Points on a hilly landscape, in no order, each with its height.
From any point a ball rolls to the lowest of the 5 points nearest to it. It stops when none of these is lower. Distance is the straight distance between rows; heights are no part of it.
bido height 439: [  1 -15  -3  -6  -7   6 -18  -1   1   6 -20  -3  11  -4  -1  -4  18 -20
  16  -6 -13   8 -27   9   9  -3 -16   5  -1   5 -11  -4  -8   3]
baga height 91: [-11  -1   8   6  -7   4 -16  -5 -11  -3   5   0  15  10  17   6  -3   4
  15   6  -1   8  -2   5  18  -7 -13   3   8  16  -6  -8 -10  -3]
zib height 455: [ 19 -17  -8  -6   5   6  15  -5   8  10 -24   3  -2 -20 -16  12   7  -7
 -11  -4  -3   1  -6   4  -3   7  -8  10   3 -18  -2  20   7   4]
Gibi height 333: [-19   1   6  10   4  -3  -1 -11  -9  -2  35  -5  -3   3  12   4 -12  22
  13  11  -4  -8  16  -2   0  -1  -9 -14   4   8  -3 -13  -6   0]
pur height 601: [ -6   1   2   6  -1   4 -18  -2 -14   2  -1   5  13   3  11  -4   4 -12
   5  -5   4   7  -4   1   4  -6  -5   6   8   8  -3 -14  -3   7]
Dagi height 461: [  3  -4 -11   0  -3  -3  13  -2   9   3 -12   8  -3  -8 -12  -6   5   0
   0 -12   2   3  -2   5   8   7   3   5   4  -6   2  18   6   2]
sor height 370: [-16   3   7   5  -7   3 -15  -3  -9   0   5   0  16   2  17   3  -2  -2
  14  -2   5   1  -5   0  16  -5  -5   2   4   9 -10 -14   0   5]
Bosug height 229: [-12  14   5   2  -3   4   1  -3  -4  -1  22   2  -8   2   9   1  -4  13
  -6   6  12  -8  15 -12  -7   3   3 -12  -1   5  -3 -12  -7   6]
Dopuv height 504: [-13  -2   7   2  -4  -1 -12  -1 -10  -1   1   3   1  -3   4  -5   4 -10
   6   2   3  -3   2   2  -6  -8  -5   3   4  -3   2 -14  -7   9]
saru height 409: [  6 -13 -11  -8   2  -8  -3  -9   6  -4 -28   7   7  -2  -8  -9  10  -7
   1  -4  -6   4 -13   8   0  10   3  10  11   6   2  13   3   0]
Gizi height 321: [ -9  -8   2   5  -9   5 -16   3 -10   4  -8   0   9   6   1  -4   9 -14
  13  -6  -7  11 -18   3  11  -1 -11   8   7   6  -8  -8   0   1]
kaduk height 311: [ 5 -2 -5 -2 -4  1 11  2  7  0 -8  3 -4  0 -6 -6 -3  1  2 -8 -4  9  0  4
  4 -4  6  3 -5 -3 -7  6  6  1]
geg height 122: [  4   7   8   1  10  -6   8   3   3   1  17  -6 -12   3   2   5 -18  13
 -13   5   5  -5  10   0  -1  -4   8  -5 -14  -7  12   6   3 -15]
keri height 332: [ 12   4   4  11   4 -13  19  15   8  -1   4   0  -9 -11 -11   4  -3  10
 -28   1  12 -15   6  -9 -14   1  10   4  -5 -14   9  16   7  -3]
dofen height 499: [ 10 -16  -1   0  -6  10 -11   4  -1   1 -15  -2   6  -4  -4  -5   8 -22
   6  -6  -8   7 -16  10   5   1  -8   4   6  12  -3  -5  -1   3]
Tezo height 384: [  7   9  10   1   3  -1  10   9   5   3  11  -6  -7   9   2  11 -12   9
 -10  10   7  -6   9   0  -4  -8  12  -3 -13 -12   7   5   1 -11]
mabup height 553: [ -5  -3   5   4  -4   0 -16   1  -8  -5  -4   7   4  -4   1  -7   9 -15
   3  -1  -3   1  -2   3  -1  -4   2   3   9   4   1 -13  -4   5]
Zafid height 519: [-12   3   3   5  -7  -3 -15  -2 -11  -1   3   4  10   0  16  -2  -3  -4
   9  -4   4   0   5   3   3 -10  -1   2  10   3  -3 -16  -9   3]
munuf height 431: [ -4  17  10   6   9  -2   4   2   2   1  19  -8 -14   2  -2   5 -15  13
  -9   4   6  -8  15  -8  -5  -5   8  -8 -17   0  11   3   0 -16]
Nis height 212: [ 11   8  -5  -5   1   7  10   1   6   0   2  -3  -4   8  -1   3  -9   5
 -13  -1   3   5   4   5   0   1   7   1  -5  -9   4   4  12  -3]
Naso height 356: [  5   9   8   4   5  -1  17  12  -1   2  15  -9 -11   2   3  11 -13  13
  -8   2   7  -7  14  -1  -6  -4   9  -9 -17  -5  10   5   2 -13]
Mibob height 383: [  8 -16 -11  -5   6  -9   4 -10   2   5 -29  12   2  -8 -16  -5   9  -5
   5  -3  -4   3 -16   6   2  15   4  11   3  -6  -4  19   2   9]
tol height 199: [-13  16   3  -2   1   2  -3   0   0   0  17   4  -8   6   4   1   0   6
  -4   3  10  -4  17 -11  -5  -3   4 -13  -6   6  -1 -16  -1   2]
femos height 347: [-20   2   6  10  -3  -5 -10 -13  -6  -9  17  -8   1  -2  19   2  -7   4
  15  11   1   0  13   0   6  -9  -7  -6  14   5   0 -18 -12  -1]
meso height 487: [ 10  -9   5   2  -4   9 -16   1  -6  -2 -10   0  10  -2  -6  -5   8 -21
   1  -1  -6   1 -11   8   2   1  -3  -1   8  10  -1 -11   5   6]
seka height 405: [  8  14   6   6   4  -5  18  10   4   1  15 -15 -13   1   9   9 -14  19
 -21   6   4 -12  15 -16 -23   0  17 -13  -6 -12   6   5  12 -11]
tabe height 422: [ 12  -4  -8  -3   5  -3  10  -4   6   9 -19   7  -1 -20 -15   0   4  -8
  -5 -10  -3   3  -3   2   8   3   2   6   7 -12  -2  15   5   4]
fedu height 395: [ -3 -12  -3  -7  -4   9 -15   0  -6   2 -18  -7   8   0  -1  -8  19 -19
  13  -8 -15  11 -23   9  13  -1 -13   9   2   4  -7  -6  -9   3]
Bul height 417: [ 18  -9  -4  -3   6   6  14   0   7   7 -14  -1  -1 -19 -19  15   4  -8
 -11  -7  -3   2  -8   1  -6  11  -4   7   6 -14   1  18   8  -3]
nupat height 331: [  8  10  -2   9   6 -12  19  13   6  -2   7  -1  -7   0  -5   3 -10  11
 -23  -4  11 -12   4  -8  -8  -3   6   5  -5 -14   9  13   2   0]
mekam height 329: [ -9  19   7  10   6   2   2  -6   2  -8  38  -2  -8  -3  17   6 -10  23
   5  11   8  -6  20  -8   3   1  -5 -20   3   7   2 -13  -8   5]
masam height 425: [ 10 -13 -14  -8  -1  -5  -7 -12   3   0 -31   6  11  -7 -11 -10  11 -10
   7  -5 -10   6 -13   6   1  12  -2   8  11   3   1  18   9   6]
tepa height 343: [  4  -5  -2  -2  -7   6   6   4   4   3 -10   5  -4   4 -11  -9  -4  -8
   8   0  -3   2  -1   2   5  -9   6   3 -10   1  -2   0   6   2]
rok height 76: [ -6  -3   4   3  -4   2   0   4  -4   0   3   1 -10   4  -8  -5   0  -6
  11   6  -4  -6   2  -2  -3  -9   3  -1  -6  -1  -2  -6  -2   6]
tutom height 393: [ 11  -9  -9  -3   5  -9   5  -9   3   9 -23  10   3 -14 -16  -7   7  -7
   3  -3  -4   5 -10   5   8  10   8   9   3   0   3  20   7   4]
rado height 283: [-18   1   5   7   8  -3   0 -11  -9  -2  35  -3  -3   0  16   3  -9  19
  10  12   1  -8  15  -5   0   2 -13 -16   4  13  -5 -12  -6   4]
vog height 296: [-14   9  10  10   5  -1   3  -8  -8  -1  36  -3  -5   6  14   4 -11  20
  10  10   4  -7  16 -12   1  -2 -11 -21   7  14   2  -9 -10   6]
zof height 286: [-17   0   0   4  -2  -1  -3  -3 -10  -5  12  -5  -2   1  14  -1  -7   3
  11   7   5  -4   5 -10  -6  -8  -3  -2   8  -1   0 -15 -10   6]
bam height 460: [ 12   4   3   1   9  -9  15  14   2   1   7   1  -3   2  -3   3  -7   9
 -17   4   7  -9  -3   0  -7  -2   8   6 -11 -13   7   9   2  -4]
Kefi height 340: [ -8   5  -6  -9 -19  -1 -14  -4 -10  -8 -19   2  22   1   5 -12  25 -15
  22  -5  -7  12 -16   5  21 -12 -17  11  11  14  -4  -8  -9   3]
Vir height 105: [-12   8  -3  -1  -4   2  -1   4  -7   2  18   3  -7   9   1   2  -4   6
   3  -1   9  -6  12 -10  -8   1   0 -10  -2   7   0  -4  -2   8]
rom height 548: [  9 -15 -10 -11  -2   1  -4  -3   9  -7 -24   4   9  -1  -3 -10   7 -16
   2 -13  -8   4 -16   5  -3   7  -2   3  10   7   1   7   7   4]
bafi height 292: [-14  -2  -5   2 -10   2 -19   0 -12  -5  -7   1  11  12  11  -4   3  -7
  14  -2  -7   8 -12   1  14  -3 -11   9   6   9  -9 -14  -4  -4]
dovu height 306: [-16   0  -7  -1  -9   2 -18   4 -11  -3  -7  -2  15  12  11  -5  13  -6
  19  -5 -11   9 -11   4  13  -4 -13   9   4   4  -8 -14  -3  -2]
Dal height 303: [-12  18   7   7   3   7   6  -4  -1  -9  34  -2  -3   0  12   5 -13  19
   9  11   7  -7  17 -13   1   0  -1 -25   1   6   2 -12  -6   8]
zer height 679: [ 13 -17  -4  -7  -8   7  -7  -4   6  -8 -20   3  12   2   0  -6   8 -17
   4  -7  -6   7 -11   5   2   3  -7   2   1   9  -3   4   2   4]
Refe height 256: [ -7  20   6   1   9  -7  -2  -1   0  -1  18  -4 -16   1  -1   4  -8  12
  -7  10   8  -5  14  -3  -8  -3   3  -9 -15   2   9  -6  -3  -9]
zeva height 349: [ 3 -7  5  3 -5  2 -2  2 -1 -3 -4  4 -3  3 -7 -7  1 -9  7  6 -4 -1 -1 -1
 -6 -7  2  1 -3  3  0 -8 -6 -1]
Mazim height 471: [  2 -18  -1  -3  -3  13 -15   3   4  -1 -20  -4   9  -4  -1  -8   9 -20
   8 -10 -12   9 -20   5  13   4 -10   5   0  12  -7   1  -8   7]
nere height 294: [  9 -21  -9 -10  -5  -5  -5 -12   4  -6 -38   0   9 -11 -14  -4  12 -14
   0  -9 -11   6 -17   8   0  18   0   6   8   3   1  14   8   3]
Tigi height 382: [ 10  -8 -12  -3   8  -2  14  -2   5   5 -14   2  -3 -12 -22   6   9  -4
 -11 -12  -4   1  -1   5   0  12   2  14   5 -13  -1  17   8  -3]
Lesiv height 367: [  8   6   5   7   2 -10  19  15   8   2   2  -2 -18   1  -1   3  -3  19
 -26  -4   8 -10  10 -17 -23   5  14  -4  -4 -21   9   8  11  -8]
los height 279: [-10  20   8   2  15  -4   1   2   4  -3  22  -6 -15   0   5   3  -9  13
  -7   9  10  -5  17  -5  -9  -3   5 -12 -16  -1   6  -3  -5  -6]
nare height 351: [-14  20   2  -2  15  -5  -3   0   3  -4  19   2 -12   2   1   3  -3  11
  -7  11   5  -4  16  -5  -4  -1   3 -10 -15  -1   5  -7  -5  -3]
Sipa height 260: [-19   4   4   5  -2   5   4  -4 -11  -1  22  -8  -1   8  15   2 -10  12
  17   8   2 -10   9 -10  -3  -1  -1  -8   1   5  -9 -17  -6   5]
fonos height 315: [ 13   1  -1  -6  -3  11  12   1   7   3   0   1 -10   5 -10  -2  -1  -1
  -1  -4   1   6  10   6  -2  -3   6  -2  -4  -2  -5  -2   7   0]
nus height 253: [ -1  14   6  -1   3   3  -4  -2  -2  -3  20   7 -11   3  -8   3   4   4
 -11   0   6   5  15  -2  -6  -1   5 -12  -7   1   3 -10  -3  -4]
vis height 337: [ 11   5  -6  -9   8   1  10   4   5   1   0   3  -1   7  -3   1  -3   4
 -14   3   1   1  -3   4  -8   3   7   6   1 -11   3  10   8  -2]
leve height 687: [  6 -23 -10 -11  -7   1 -11  -3  11 -10 -26   0   6  -5  -9  -9   6 -20
   5 -16  -7  15 -18   4   7   5  -4   7  11  11  -1  11   4   3]
mozod height 348: [-12   2   3   3  -6   1 -10  -6  -9  -5   9  -7   8  -1  19   2  -7  -3
  11   5   7   0   6   0   2 -10   0  -1   8   1   0 -15  -9  -1]
Voro height 391: [  6 -11  -8  -9   0  -5   5  -3  10  -1 -16   5  -1   1  -8 -12   3  -4
   6  -2  -1   2  -3   6   1  -1   4   8   1   0   0   9   2   5]
dumip height 346: [  6  -1 -14  -2   8   4   8   1   3   5  -3   3   0  -7 -13   4   1  -3
 -10 -14  -3   4   0   3   0   4   6   8   3 -16   1  11   6  -3]
Dum height 376: [-16   0   5  15  -6  -2 -11 -10  -8  -7  14  -6   6  -2  20   8  -9   3
  15   5   1   2  12   8   9 -13 -11  -5   8   8   1 -15 -10  -2]
Suda height 388: [ 10  -3  -7  -3  11  -1   9   7   3   4  -3   1   2  -1 -13   5   3   2
 -17  -2  -4  -4 -10   2  -8  12   3  12  -1 -13   2  12   7  -2]
leg height 326: [ 13 -14  -7  -6   5  -3   2 -16   1  11 -33   7  10 -14 -15   3   7  -9
   4  -1  -7   4 -14   4   3  19  -1  11   2  -1  -3  20   4   4]
beze height 535: [ 12 -16 -11 -10  -7  -6  -8  -6   4  -6 -33   2   9  -4  -6 -12  11 -12
   1 -13  -9   9 -13   7   4  10  -2   3  15  10  -1  10   6   8]
fisog height 202: [  7  12   2   2  -2  -3  15  12   5  -2  12 -10  -7   4   1   7 -16  10
 -18   2   6 -12   8  -2  -6  -5   9  -7 -14  -9  10   7   2 -12]
zibu height 358: [ -8  -1  -9 -10 -17   2 -13  -4 -12  -4 -18   5  21   0  -1 -11  27 -18
  18  -9 -10  12 -21   7  19  -8 -16   7  15   8  -6  -4 -10   3]
noku height 359: [-13  22   8   1   5  -5  -5  -2   8  -7  23  -4 -11  -2  10   4  -7  18
  -7  10  12  -6  15 -15 -10  -4   0 -14 -12  -2   6  -8 -13   0]
gubi height 320: [ 12   4   1   9   2 -12  19  14   4   1   8  -4  -6  -7  -4   2  -6  10
 -25  -5   5 -13   6 -11 -13   0  12   2  -5 -10   7  13   6  -3]
Dofo height 368: [  7  13   6  11   1   1  18   8   4  -3  15 -11 -10  -1   2   8 -18  15
 -19   3   5 -16  16  -9 -11  -1  17 -17  -7 -12  11   8   7 -16]
patas height 421: [  7 -11   4  -1  -4   3  -8  -2   4  -3 -14   4   5  -1   1  -3   3 -11
   6   4  -6   2  -9   8  -6  -3  -2   5   3   1  -2  -5  -1   7]
Rup height 287: [-17   5   9   8  -6   2 -14  -5 -11  -4  11  -4  10   2  17   1  -6   1
  17   8   6   3   8   2  19 -10 -12  -4  13  14  -3 -17  -7   1]
zife height 390: [  6  10   5  -4   7  -6  14   9   5  -1  13  -3  -5   8   1   6 -13   9
 -12   8   7  -5   5  -3  -3  -5   7  -1 -11 -12   7  11   4  -8]
Boga height 295: [-11  23   3  -2   5   5  -2  -5  -1  -5  27   0 -10   3  11   4  -8  13
  -6   8  15  -4  13 -10  -7   3   4 -12  -7   6   4 -12  -7   4]
des height 440: [  8   8   5   9   7 -10  19  14  12   9  10  -6 -19   5   3   7 -10  24
 -26   5   7 -15  13 -21 -21   4  18  -5  -9 -18   7   7  11  -4]
tutug height 330: [  9  10   4  10   3  -7  25  16   7  -1  11  -7 -12  -7   7   9 -13  15
 -25  -4   6 -12  11 -11 -16  -4  14  -7  -7 -16   8  10   8  -9]
zudoz height 288: [  9   6   7   3   0  -5  18  19   3   2   6  -6  -8   3  -1   6 -12   7
 -22  -2   6 -13   6 -10  -9  -3  13  -1 -11 -12   7  11   3  -7]
munu height 450: [ -5  18   8   9   9  -6   4   3   4   1  25  -7 -15  -1   1   6 -18  17
  -8   5  10  -7  17  -5  -8  -5   8 -10 -21   0   8  -2  -1 -16]
lupa height 398: [  3   0  -1  -1  -8  11   3   5   1   3   7   3  -8   5 -11   2  -2  -3
   0   2   1   1   7  -4   1   0   8  -4 -10  -2  -3  -5   4   0]
Pafez height 493: [-23   8  11  14   8 -12   4  -7  -3  -5  46  -3  -3   3  16  -2  -4  20
   9  10   3  -8  22  -5   1  -6 -16 -19   2  14  -7 -12  -9   7]
relo height 317: [-14   2   3   5  -2   0  -5   3  -6  -1   2   0  -5   6   4  -7  -2   0
   7   1   1  -2   7  -5  -5  -6   0   0   4   1  -3 -13  -9   5]
vasu height 327: [-20  -3   6   9  -2  -1 -13 -10 -10  -5  25  -9   0   2  15   8  -4   3
  15   6  -2  -3  16   1   3  -3  -9  -6   7   3  -1 -20 -12  -5]
fegag height 518: [ -5  -3   7   6  -2   3 -16   5  -7  -5  -3   7   6  -1   5 -10   7 -15
   6  -4   3   3  -9   3   3  -8  -2   3   7   5   0 -13   0   6]
gos height 316: [-12  -4  -3   2  -9   3 -16   1  -8   3 -11   0  14   5   4  -9  17 -10
  17 -11 -11   7 -15   5  11  -3 -11   9   8   0  -9 -10  -6  -3]
kido height 404: [ 16 -20  -3 -14  -1  -1   3 -11  -2  11 -44  10  18 -14 -14  10  10  -9
   4  -6  -4   0 -15   4  -2  20  -6  10  -2  -1  -8  26   9   9]
zek height 312: [-16  -2   5   3  -3   2  -7  -7 -11  -6  12  -7   2   4  20   5  -7   9
  18   9   2  -5  10  -2  -4  -4  -7 -11   7  -1   0 -13  -9  -4]
Gupab height 338: [ -6 -10   1   2  -5   9 -22   6 -12   5 -13  -3  12   1  -1 -12  18 -16
   9  -6  -8   9 -15   5  12  -1 -10   4   7   4  -1 -12  -3   1]
fubim height 392: [ 10 -17  -3  -7   1  -7   8 -10   4  17 -28   8  10 -13 -16   5   8  -5
  -3  -4  -6   1 -14   7   6  16   1  12  -2  -1   0  22   4   6]
Rara height 191: [-19   8   2   1   1   5  -1  -2  -8   1  21   2  -4   5   7  -1 -13  12
   4   1   8  -5  12 -11  -3  -1  -1  -9  -4   7  -7 -11  -4   9]
Kef height 507: [ 11   8   0  -6   5  -4  11   9   4   5  10   0  -3   7   3   2  -9   8
 -17   3   4   1  -1   5  -4  -2   7   7  -7  -9   4   7   4  -2]
pabu height 334: [ 11  10   1  -2   0   5  11   3   5   0   7  -5  -7   7   0   1   0   2
 -12   3   4   1   8   0  -4  -5  10   1  -4  -2   1  -1   9  -3]
nika height 364: [-15   4   5   4  -8   4 -13  -3 -11  -3   5   3  10   1  18   2  -6  -2
  13  -3   4   0   1  -1  15 -10  -9  -1   5   9  -4 -16  -3  -4]
Tiz height 284: [ 11   1 -11  -6   1   2  13  -1   9  -2   1   2  -7   3  -6   2  -2   2
  -7  -5  -1   4   4   5   2  -2  10   4  -3  -4  -2   2  10  -6]
sif height 280: [-13  18   5   3   2   5   1  -4   0  -5  28   0  -5  -3  15   3 -11  16
   4  11  11 -10  15 -15  -4  -1  -2 -20   4   9  -1 -16 -12   9]
pevi height 318: [-19   2  -4  -6 -17   2 -14  -2  -4  -5 -15  -3  21   8   8  -9  16  -6
  22  -2  -9  12  -6   7  14 -10 -14   2  14   8  -7 -11 -10  -3]
Dol height 251: [ 14 -23 -11  -8  -2  -5  -2 -13   1  10 -38   6  11 -13 -15   1   9 -12
   4  -2  -8   6 -13   7   0  22   3   9   5  -1  -1  19   9   4]
bufur height 474: [  4 -17  -6  -8  -7   6 -14   2   5   3 -27  -4  13  -4  -3  -3   9 -25
  12 -11 -15  13 -26  12  10   2 -17   2   2   8 -10   4  -6   5]
piga height 155: [-13  11   7   8  -1   4   3  -5  -3  -1  32  -6  -8   6  15   1 -13  17
   6  12   6  -6  10 -10   1   2  -8 -16   5  10  -9 -14  -9  11]
Dod height 565: [ 12 -19  -4 -10 -12   7  -9  -1   4  -5 -25  -1  12  -9  -2  -8   4 -21
   5 -16 -11   7 -18   9   5   6  -9   7   3  14  -4   6   0   6]
gaso height 314: [  9   3 -10  -3   6  -3   9   7   2  -4  -3   0  -4   1  -9  -2   6   6
  -9 -10  -1   8   1   3  -4   6   7   7   2 -11  -4   9  10  -2]
Bov height 285: [  2  16  12   1  12  -5   4   4   8  -2  14  -3  -8   7  -3   7  -5   9
 -11  11   3   0  11   4  -7  -3   8  -6 -11  -5   9   0  -2 -12]
zepov height 247: [-11  -1   5   4   1   4  -3   5  -5   6  15   4 -10   7  -9  -4   3   2
   0  -1  -1   3  13  -5  -2  -4   0  -5  -8   6   0  -8  -3   6]
zipo height 490: [ 17  -2   3   6  14  -8  14  13   6   5   2   0  -5  -2 -20   3  -6   1
 -23   2   4  -8  -7  -2  -5   8   6   8  -1 -13   8  18  13   2]
vadel height 310: [-10   1   2   3  -5   3 -19  -1 -14   4  -3   2  12  14  17  -3   1   1
  14  -2  -2   4  -7   3  15  -2  -7   7   3   9  -5 -13  -5  -2]
gep height 399: [  7  10  -1   4   6  -7  17  16   9  -1   8  -1  -4   9   0   6 -14   9
 -16   4   5  -5   1  -1  -5  -3   9   3 -12  -8   4  12   3  -5]
vevu height 319: [-17   1  -6  -3 -11   3 -18   0 -10  -7 -13   2  17   7   2  -6  21 -14
  23  -6 -11  14 -18   4  12  -7 -13   3   9   1  -4  -7  -8   2]
dugut height 352: [  7  -8  -3  -4  -4  -4   8   0   8  -2 -16   7  -2   1  -8 -10  -2  -2
  11  -4  -3   5  -4   4   4  -5   5  13  -1  -1   1  12   3   3]
vof height 458: [  9 -11  -5 -12  -3  -5  -3  -8   6  -3 -25   6   4   0  -5  -9   9  -8
   3  -2 -10   7 -12   9  -2   9   4   8   9   5   1  11   8   3]
dutot height 380: [ 12  -8  -9  -8  12   8   8   4   9   7 -10   1  -3  -7 -17   7  12  -5
 -14  -2  -6   2  -4  -2  -6  11   2  10   5 -15  -2   9   8  -1]
Nuvu height 379: [ 12   2   2   7  10  -9  14  16   8   2   7   4  -8  -3  -8   4  -6   9
 -19  -3   6  -9  -6  -4  -7   3   9   8  -4  -9   8  16   6   1]
fizad height 355: [  6 -10  -5  -6  -6  -1   4  -3  10   0 -13   4   0   1  -5  -8  -1  -4
   8   2  -4   0  -1   8  -1  -8   4   7  -2   1  -5   2   0   6]
pumik height 454: [  7   5  -2  -3  12  -5   7   8   1   5   4  -2  -2   4  -2   4  -5   7
 -17   2   2  -3   0  -3  -5   2   9   8  -4 -12   3  13  12  -4]
fala height 410: [  9  -8 -11  -6   0  -7   6  -5   5   3 -24  11   3  -7 -16  -8   5  -2
   5  -4  -5   2  -9   4   5   9   3  10   1   1  -1  20   4   9]
pudem height 344: [ 11  13   7   1   7  -1   4   2   5   1  15  -2  -8   6  -2   4  -8  10
 -16  10   4   0   9   2  -3  -8   5  -4 -11  -5  11  -1  -2 -12]
tuzud height 336: [ 10 -17  -9  -5   0  -6   0 -12   6   1 -34   9   7  -8 -10  -9  12  -6
   2   0  -7   6 -15   7   3  15   8   9   2  -2   0  16   8   5]
vofuv height 357: [-17  23  -1   0   7  -6  -1  -1   4 -11  27  -5 -12  -5  12   7 -12  21
  -2  12  13  -8  10  -9 -12  -4   0 -13 -13   1   2 -13  -9  -5]
sarub height 365: [ -2 -14   1   3  -2   4 -14  10  -8   7 -11  -3  10  -2  -1  -6  10 -19
  11  -5 -10   6 -18   5  11   2 -10  12   5   5  -9  -6  -3   1]
goto height 278: [ 10  10   4   2  -1  -7  19  15   4   1   8  -9 -11  -4   5   7 -14   8
 -20  -1   9 -14   7  -6  -6  -1  15  -8 -12 -10   7   8   5  -9]
Narik height 473: [  3  -9   6   1   0   7 -14  -2  -4  -1  -6   8   9   2   1  -9   5 -21
   9   3 -10   4  -8   6  -4  -9   2   0   8   3   2  -9  -3   5]
nul height 182: [ -6   6   1   2   3   6   0   2  -5   0  17   3  -7   8  -2  -1   1   3
  -5  -1  10   3  17  -9  -4  -4   3  -9  -2   4  -1 -11   0   4]
beto height 226: [-11  -5   5   4  -6   7 -17  -2  -9  -1  -3  -1  11  11  16  -1   1   1
  18   5  -2   8  -3   5  16  -6 -10   0   5  13 -12 -13  -1  -3]
kase height 136: [ 16 -26 -14 -12  -3   1  -8  -9   1   0 -39  -1   6  -9 -14  -3  14 -16
   0  -4  -9   6 -14   5   2  22   1  11  10   3  -2  18   3   0]
mef height 350: [ 8  4  1 -1 -1  7  4 -4  2  4  9  1 -9  9 -5  5  1  6 -8  2  4  5 10  2
 -4 -2  6 -7 -4  2  1 -7  3 -7]
lala height 406: [ -5  -6  -7  -6  -7   4 -16  -2  -8   6 -18  -6  11   2   1  -6  25 -22
  18  -2 -14  12 -26   6  11  -1 -15   7   7   0  -5  -8  -9   2]
Gok height 293: [-20   0   9   8  -3   4  -1 -12  -9  -4  23  -7  -4   7  14   6  -7  11
  15   8  -3  -4  12  -6  -1  -2  -9 -10   7  10  -9 -13  -9   0]
tosik height 381: [ 11   7  -2  -5   7   7   8   0   7  -1  10   1  -8  10  -1   6  -3   5
 -13   6   1   1   7   3  -4  -5   7  -5  -6  -6   4   3   7  -6]
Sog height 124: [ -2  15   9   2  10  -1   1   0   1  -1  20  -1 -12   3  -3   6  -4  11
  -6   9   9  -1  10  -3  -7  -3   3  -6 -10  -1  13  -6  -2 -10]
gokun height 513: [ 17 -10  -7  -6   0   3  13  -7  12  11 -23   9   5 -20 -14  10   8 -11
   0 -12   0   1  -7  10   6  10  -6   8   0  -7  -2  21   5   5]
kuluz height 258: [-18   5   3   1  -7   1   0  -3  -7   2  11  -4  -4   4   9  -4  -4   4
   4   1   3  -8   8  -7  -5  -4  -2  -1  -2   2  -5 -15  -8   1]
ved height 532: [ 13 -11   1  -1  -7   8  -7   0   6  -4 -15   4   7   1  -2  -4   7 -17
   1  -1  -1   3 -12   9   0  -4  -2  -2   7  11   2  -4   5   2]
vam height 462: [ 18 -17  -8 -12   0  -1   5  -8   6  13 -35   9  10 -16 -18  15   4 -13
  -1  -7  -2  -3 -11   1   3  16 -11  12  -3  -4  -7  24   9   7]
nekal height 257: [  5  13   5  -1   4   5  -1   0   3   1  15   4 -11   7  -2   1   1   5
 -10   7   3   1   9   3  -5  -2   5 -11  -7  -1   6  -1   1  -8]

Call two points neighbours if one is among the 5 nearest of the other. Go from one point of each pair to the other, from neighbour to neighbour, staying as low as possible. Name the highest point that can't be avoided.
Sog and baga | femos
Vir and Sog | nus
Vir and kase | fala
geg and piga | Bov
baga and fisog | Naso
Vir and rok | zepov

For each start below, name the point where the ball stops.
Zafid | Vir
zib | Nis
Dod | baga
bam | fisog
bufur | baga
fegag | rok
bido | baga
dofen | baga

For each start below, name every point that the ball comes to, in order.
rom | saru tuzud Dol kase
vevu | dovu bafi beto baga
lala | gos bafi beto baga
zibu | gos bafi beto baga
